Points, in no order, along strands that fork, close into loops and pass close to each other.
In the rows, 128 means zero.
Two points are linked if the straight distance between their rows is under 121. Some points are linked to none.
ruteb: [215 118 168 191 106 110 186 140 136 135 134 165 118 175 125 143 115 204
 147 158 128 157 118 157]
loze: [ 84  97 151 156 131  86 104 158  93  97 147 117 125 150  89 153  86 142
 140 122 187 140 117  82]
memu: [ 91 116 152 141 163 127  54 142 109 150 151 161 109 163 117 176 128 148
 105 197 165 171 124  83]
Zadam: [ 66 103 102 111 189 100 101 147 118 126 119  78 145 132  49 138 128 105
 177  80 118 110 107 116]
niv: [245 112 155 181 106 152 166 133 153 116 103 182 109 147 110 151 145 170
 135 125 138 138 129 168]
Pir: [181 127 209 153  99 134 209 145 131 138 122 154 120 150 149 150 100 190
 135 140 134 140  89 171]
leven: [112 132 132  82 117 116 101 113 130 124  87 186 161 134  87 113 142 159
 115 109 163 127 158 102]
nimi: [ 95 107 100  96 127 172 137 127 108 168 173 156 102 131 168 135 104 156
 120 140  85 162 123 150]
Fel: [ 68 113 164 121 146 111 109 147  87 111 131 143 119 109  86 168  97 120
 110 104 154 119 113 124]
rigib: [153  75 103  94  97 168 141 135 130 115 122 167 143  78 138  71 110 199
 115 135 138 147  94 125]
karov: [101 153 132 117 154 105 137 146 161  74 118 124 139 171  83 167 158  99
 148  65 133  96 142 131]
punu: [ 76 168 115  65 148 132 117 106 134  96 148 147 119 140 101 130 142 125
 127  90  87 105 122 146]
rarat: [120 133 147 158 118 100 103 116  92 160  82  61 127 152 130 148 123  71
 124 118 140 103 155 120]
Kefu: [ 84 127 120 116 104 130 170 137  95 135 177 170 123 154 164 122 131 169
 121 128  62 136 143 151]
Sino: [100 152 116 109 150 119  77 106  95 125 117 163 150  93  69 107 146 133
 126 121 130 135 179  93]
zopo: [124 129 150 134 105 171 137 151 116 117 149 165 174 103 148  96 151 157
  91 151 106 128 142 130]
vep: [110 170 113  84 137 107  55 123 113 129  88 108 171 142  66 151 136 130
 137 149  62  89 112  73]
femir: [ 84  82  97 179 138 116  63 150 129 112 134 101 122 140 123 154 151 102
  73 174 134 124  94 110]
vone: [177 125 120 147  75 117 161 115 146 104 145 158 168 137 153  85 195 131
 146 121  92 126 142 154]
Kobu: [173 136 141 165  83  61 145  91 124 103 162 129 118 127 166 101 151  82
 135 119 166 107 136 140]
kuluz: [223 128 100 146  98 144 155 110 148 148 105  75 130 173 181 106 130 141
 182 150 111 127 157 155]
liba: [ 97 162 157 133 179 140 150 144 136 105 139 129 118 173  65 156 123 134
 147  69 144 104 145 123]
tafe: [213 166 118 163 126 155 145 137 139 116 162 123 134 119 171 118 143 116
 141 152 115 110 187 133]
gab: [ 78 131 135 135 192 142 131 132 134 136 130  82 115 142  50 128 115 132
 164  65 154 122 135 105]
zilis: [147 126 116 129 140 110 128 126 130 176  94 137 158  58 142  50 188 126
 113 135 113  95 151 112]
gorum: [151 104  80  58 142 182 125 129 140 135 141 162 113  84 119  87  96 181
 147 119 141 156 125 126]
pogep: [137  93 121 134 119 132 178 154 125 160 162  84 101 149 165  83 101 179
 186 108 143 137 116  98]
Dogi: [148 144  90 105 131  72 141 128 159 170 103 142 112 133 169 117 179 110
 119 129 104 101 159 121]
gonu: [161 110 108 104 102 160 132 138 125 168 142 148  87 146 181 127 128 168
 121 150 109 138 117 137]
Buz: [131 198 142 172 117 149 119 131 138  80 103 146 156 193 140 184 131  97
  77 188 108 126 147 145]
reli: [148 144 128 158  76  85  99 124 143  68  81 107 126 142 139 170 117  72
  93 133 164 115 110 110]
forad: [ 88 111  70 114 149  97  86 146 107 106 107  86 162  99  75 151 104  73
 156  96  79 113  97  99]
Suv: [114 141  77 132 137  76  96 141 136  97  97  92 121 139 102 174 134  75
 131 104  80  92 123  99]
Petud: [139 129  80 118 149  76 136 140 174 142 139 148 107 167 139 123 165 140
 117 135 140 119 148 103]
Roku: [ 46 138  90  84 137  79 138 142 106 114  78  85 138  95 105 128  89  94
 138  92  74 110 100 129]
viban: [111 104 133  85 112 162 136 130 120 138 143 134 109  86 171 110 102 110
 108 107 153 119  89 140]
katu: [179 148 115 160 108 122 153  67 136 140 135 103 133 188 195 113 124 122
 151 160 124 107 146 163]
Vubu: [140  90 106  92  86 146 145 155 129 118 114 154 172  62 167  80 149 165
 106 142 102 146 131 135]
Nipo: [135  80 127 128 110  97 136 119 175 129 132  88 135 146 172  78 183 116
 118 137 160 101  75 133]
midu: [239 118 141 145  89 129 134 123 170 104 105  70 125 152 168 129 119 163
 195 139 116 166 136 197]
Pudoz: [130 115 164 140  99  97 151 121 139 124  73 105 171 125 116 108 137 101
 124  91 181 119 136 122]
Milok: [196 182 174 138 105 155 195 156 136 119 123  86 168 106 185 129  82 145
 156 162  91 140 144 164]
zuk: [140 106 121  82 154 214 102 117 136 166 162 142 112 126 109 119 123 177
 162 110 135 161 129 122]
zulo: [117 160 117  94 135 143 161 135 129 138 181 118 106 164 171  91  98 150
 196  89 127 130 132  96]
vad: [ 62 117 129 110 141 103  79 154  88  83 152 180 124 115  94 176  91 130
  91 154 146 150 106 119]
dodot: [183 130 115 186 116 106 156 129 133 106 161 142 134 100 149  85 176 116
 123 121 120 107 162 129]
rimeb: [ 99 183 128  76 135 111  92 105 127  99  91 131 146 164  82 139 165 135
 122 106  73  78 128 121]
Ber: [102 102 129  91 154 137 134 140 138 149 173 123 128  76 168  92 154 106
  96 120 120  97  89 154]
riso: [192 166 181 169 126 124 194 130 129 130 136 106 160 119 186 153  82 103
 138 159 145 121 151 159]
noko: [149 109  87 155 112 111 183 162 168 131 169  88 108 154 186  95 123 157
 164 126 127 156 108 105]
pur: [134 128 107  91 147  82 111 118 120 195  90 157 117  98 128 102 165 132
 109 135 122 101 175 109]
setez: [127 153 131 155 140 169 127 116 115 131 149 150 128 102  99 107 141 136
 111 118 113 120 169 107]
kemos: [ 70 166 110 102 118 113  98  95  83 148  76  77 131  91  98 121  91 102
 144 106  70 137 114  86]
lidul: [243 103 139 137  71 127 126 114 149 101 143 125  95 150 181 133 138 147
 167 136 127 132 123 196]
tefed: [154 185 165 113  95 180 175 134 114 150 109 108 172 134 199 131  97 131
 131 162  84 130 158 148]
meku: [186  87 162 150 128 151 157 123 146 139  96 165 118 175  88 133 157 169
 129 103 182 108 121 154]
zap: [ 89 126 166 147 154 174  98  74 102 164 165 140  85  97  81 173 133 148
 139 177 148 203 135 108]
Tis: [ 71 112  90 150 127 124 161 144 137  84 117 132 161 120 101 103 130 120
 128  89 126 142 142 124]
Zoku: [ 85 128 163 152 149 158 117 170 134 122 118 113 141 147 139 179 132  84
  79 147 140 114 117 142]
bof: [ 91  86 128 143 143 152 132 162  99 158 154 174 122  78 136 138  80 130
 107 147 166 185 151 110]
fiz: [121 163 107 109 125 126 151 121 132 135 144 117  98 139 162 120 110  96
 162  72 141 124 150 106]
bivun: [ 69 110 118  88 146 165  86  85 122 114 167 176 101 110  91 119 134 141
  89 146 113 138  80 167]
Ziba: [ 75 129 105 163 145 143 158 176 149  78 156 162 150 112 107 141 140 118
  86 126 114 138 137 129]
mebet: [101 114 137 117 142 121 102 122 116 168 146 114 153  84 158  69 181 100
 103 150 113 112 129 122]
paga: [191 143 172 163  89  84 161  78 143 105 150 132 149 138 162 115 150  93
 116 137 130 111 113 197]
rezuv: [220 113 138 125  93 169 109 148 123 110 148 141  71 144 187 147 125 162
 157 145 129 130 134 161]
zuzon: [162  99 203 154 104 151 183 136 111 142 112 152  97 115 146 137 113 157
 107 123 149 104  70 163]
ler: [193 154 153 188 136  96 168  71 111 150 150  96 139 153 187 137  84 116
 158 169 148 104 173 163]
movos: [ 60 116  99  93 147 136  75 150  97  95 112 159 142  95  72 175  81 104
  88 172 123 180 108 132]
sur: [ 60 137 119  89 156 144 121  94 103 103 162 153 116  87  71  87 126 153
 109 118  91 123  96 153]
Gat: [100 113 151 112 149 173 107 108 102 174 146 158 122  67 104 142 103 138
 121 161 156 196 145 111]
rogu: [ 62  84  92 138 173 122 105 171 148 119 147 134 159 122 109 133 154 113
  84 153 127 145 116 132]
Gosu: [104 155  92  98 118 118  58  92 102 129  91  97 136  97  71 139  96 129
 136 140  69 129  94  64]
sab: [154 143 139 132  91  96 130 101 144  92  80 100 114 125 137 129 103  78
 127  89 194 110 128 110]
zer: [117 126 122 172  99 114  82 144 115  79 106 102 116 105 128 161 111  79
  73 146 137 109  83 105]
Pemi: [ 54 107  84  77 164 131  78 117 119 123 138 131 122 124  67 136 118 129
 106 178 107 168  85 156]
mupom: [140  97 166 119 111 173 155 128 131 143 124 118  90 101 157  94  95 159
 104 114 167 113  59 134]
Tofil: [177 138 150 167  73 133 178  93 166 105 115 144 151 137 124 118 184 115
 105 104  86 118 123 194]
les: [148 186 138 129 146 172 147 134 127 143 158 100 144 126 170 109 124  90
 162 115 113 116 167 118]
bef: [152 109  78 123 122  97 177 146 188 134 138 132  94 154 154 128 133 150
 146  97 138 136 119 128]
laris: [127 128 177 173 107  75 134 117  73 146  60  62 156 124 118 105 119  82
 143 111 149  95 152 121]
Mumu: [ 87 121 124 109 181 179 124 106 136 132 174 130 101 137  63 124 102 156
 171  86 162 161 115 112]
Fefu: [157  96 154 118 123 125 138 136 127 141  91 199 133 134  85 135 151 171
 113 106 183 123 160 127]
Pamav: [112 138 124 104 163 118  65 123 141 173 146 135 105 156 116 140 139 139
 129 163 165 141 142  77]
dun: [ 81 110 168 138 189 147  84 127 115 172 146 143  99 135  82 211 124 146
 133 183 165 194 111  89]
Tubok: [ 97 154  85 110 158 100  56 128 144 162 109  94 130 132 133 129 146  86
 139 147 125 142 161  71]
Rifel: [117 118 131 126 111 140 119 108 121 171  79  89 106 138 164 142 114  74
  99 105 145 114 132 141]
Loler: [125 179 111 155 163  95 134 157 163 106 110  99 129 159 106 168 153  65
 140  90 125  97 158 116]

A piece is two or more points that can be reached from each other along the links. Count, over all rows, the pieces, the separate loops (a circle has one, a figure eight two, a Y none), the forks (points with three links) and the tips (points with one).
pieces => 4
loops => 2
forks => 3
tips => 7

How many points has the smallest loop of links through each point below? Write - if it is on no loop.
Kobu => 5
gab => 7
Pudoz => -
zap => -
Fefu => -
midu => -

A fork is a point with three links, a tip a point with one. Leave the first point through the second and follow the links. Name the first fork or tip that comes.
Milok / riso => Kefu
gonu / rezuv => tefed
laris / Pudoz => Tis
punu / sur => loze
sur / punu => forad
femir / zer => Rifel
viban / mupom => gab

Name the points in between on the shortest way along the links from the first point to the second, in order.
rezuv / tefed => lidul midu kuluz katu ler riso Milok
punu / zuk => rimeb vep Gosu kemos Roku forad Zadam gab Mumu
Petud / gab => Dogi pur zilis mebet Ber viban mupom zuzon Pir ruteb niv meku Fefu leven Sino setez zopo Vubu rigib gorum zuk Mumu
rarat / rogu => laris Pudoz sab reli zer femir
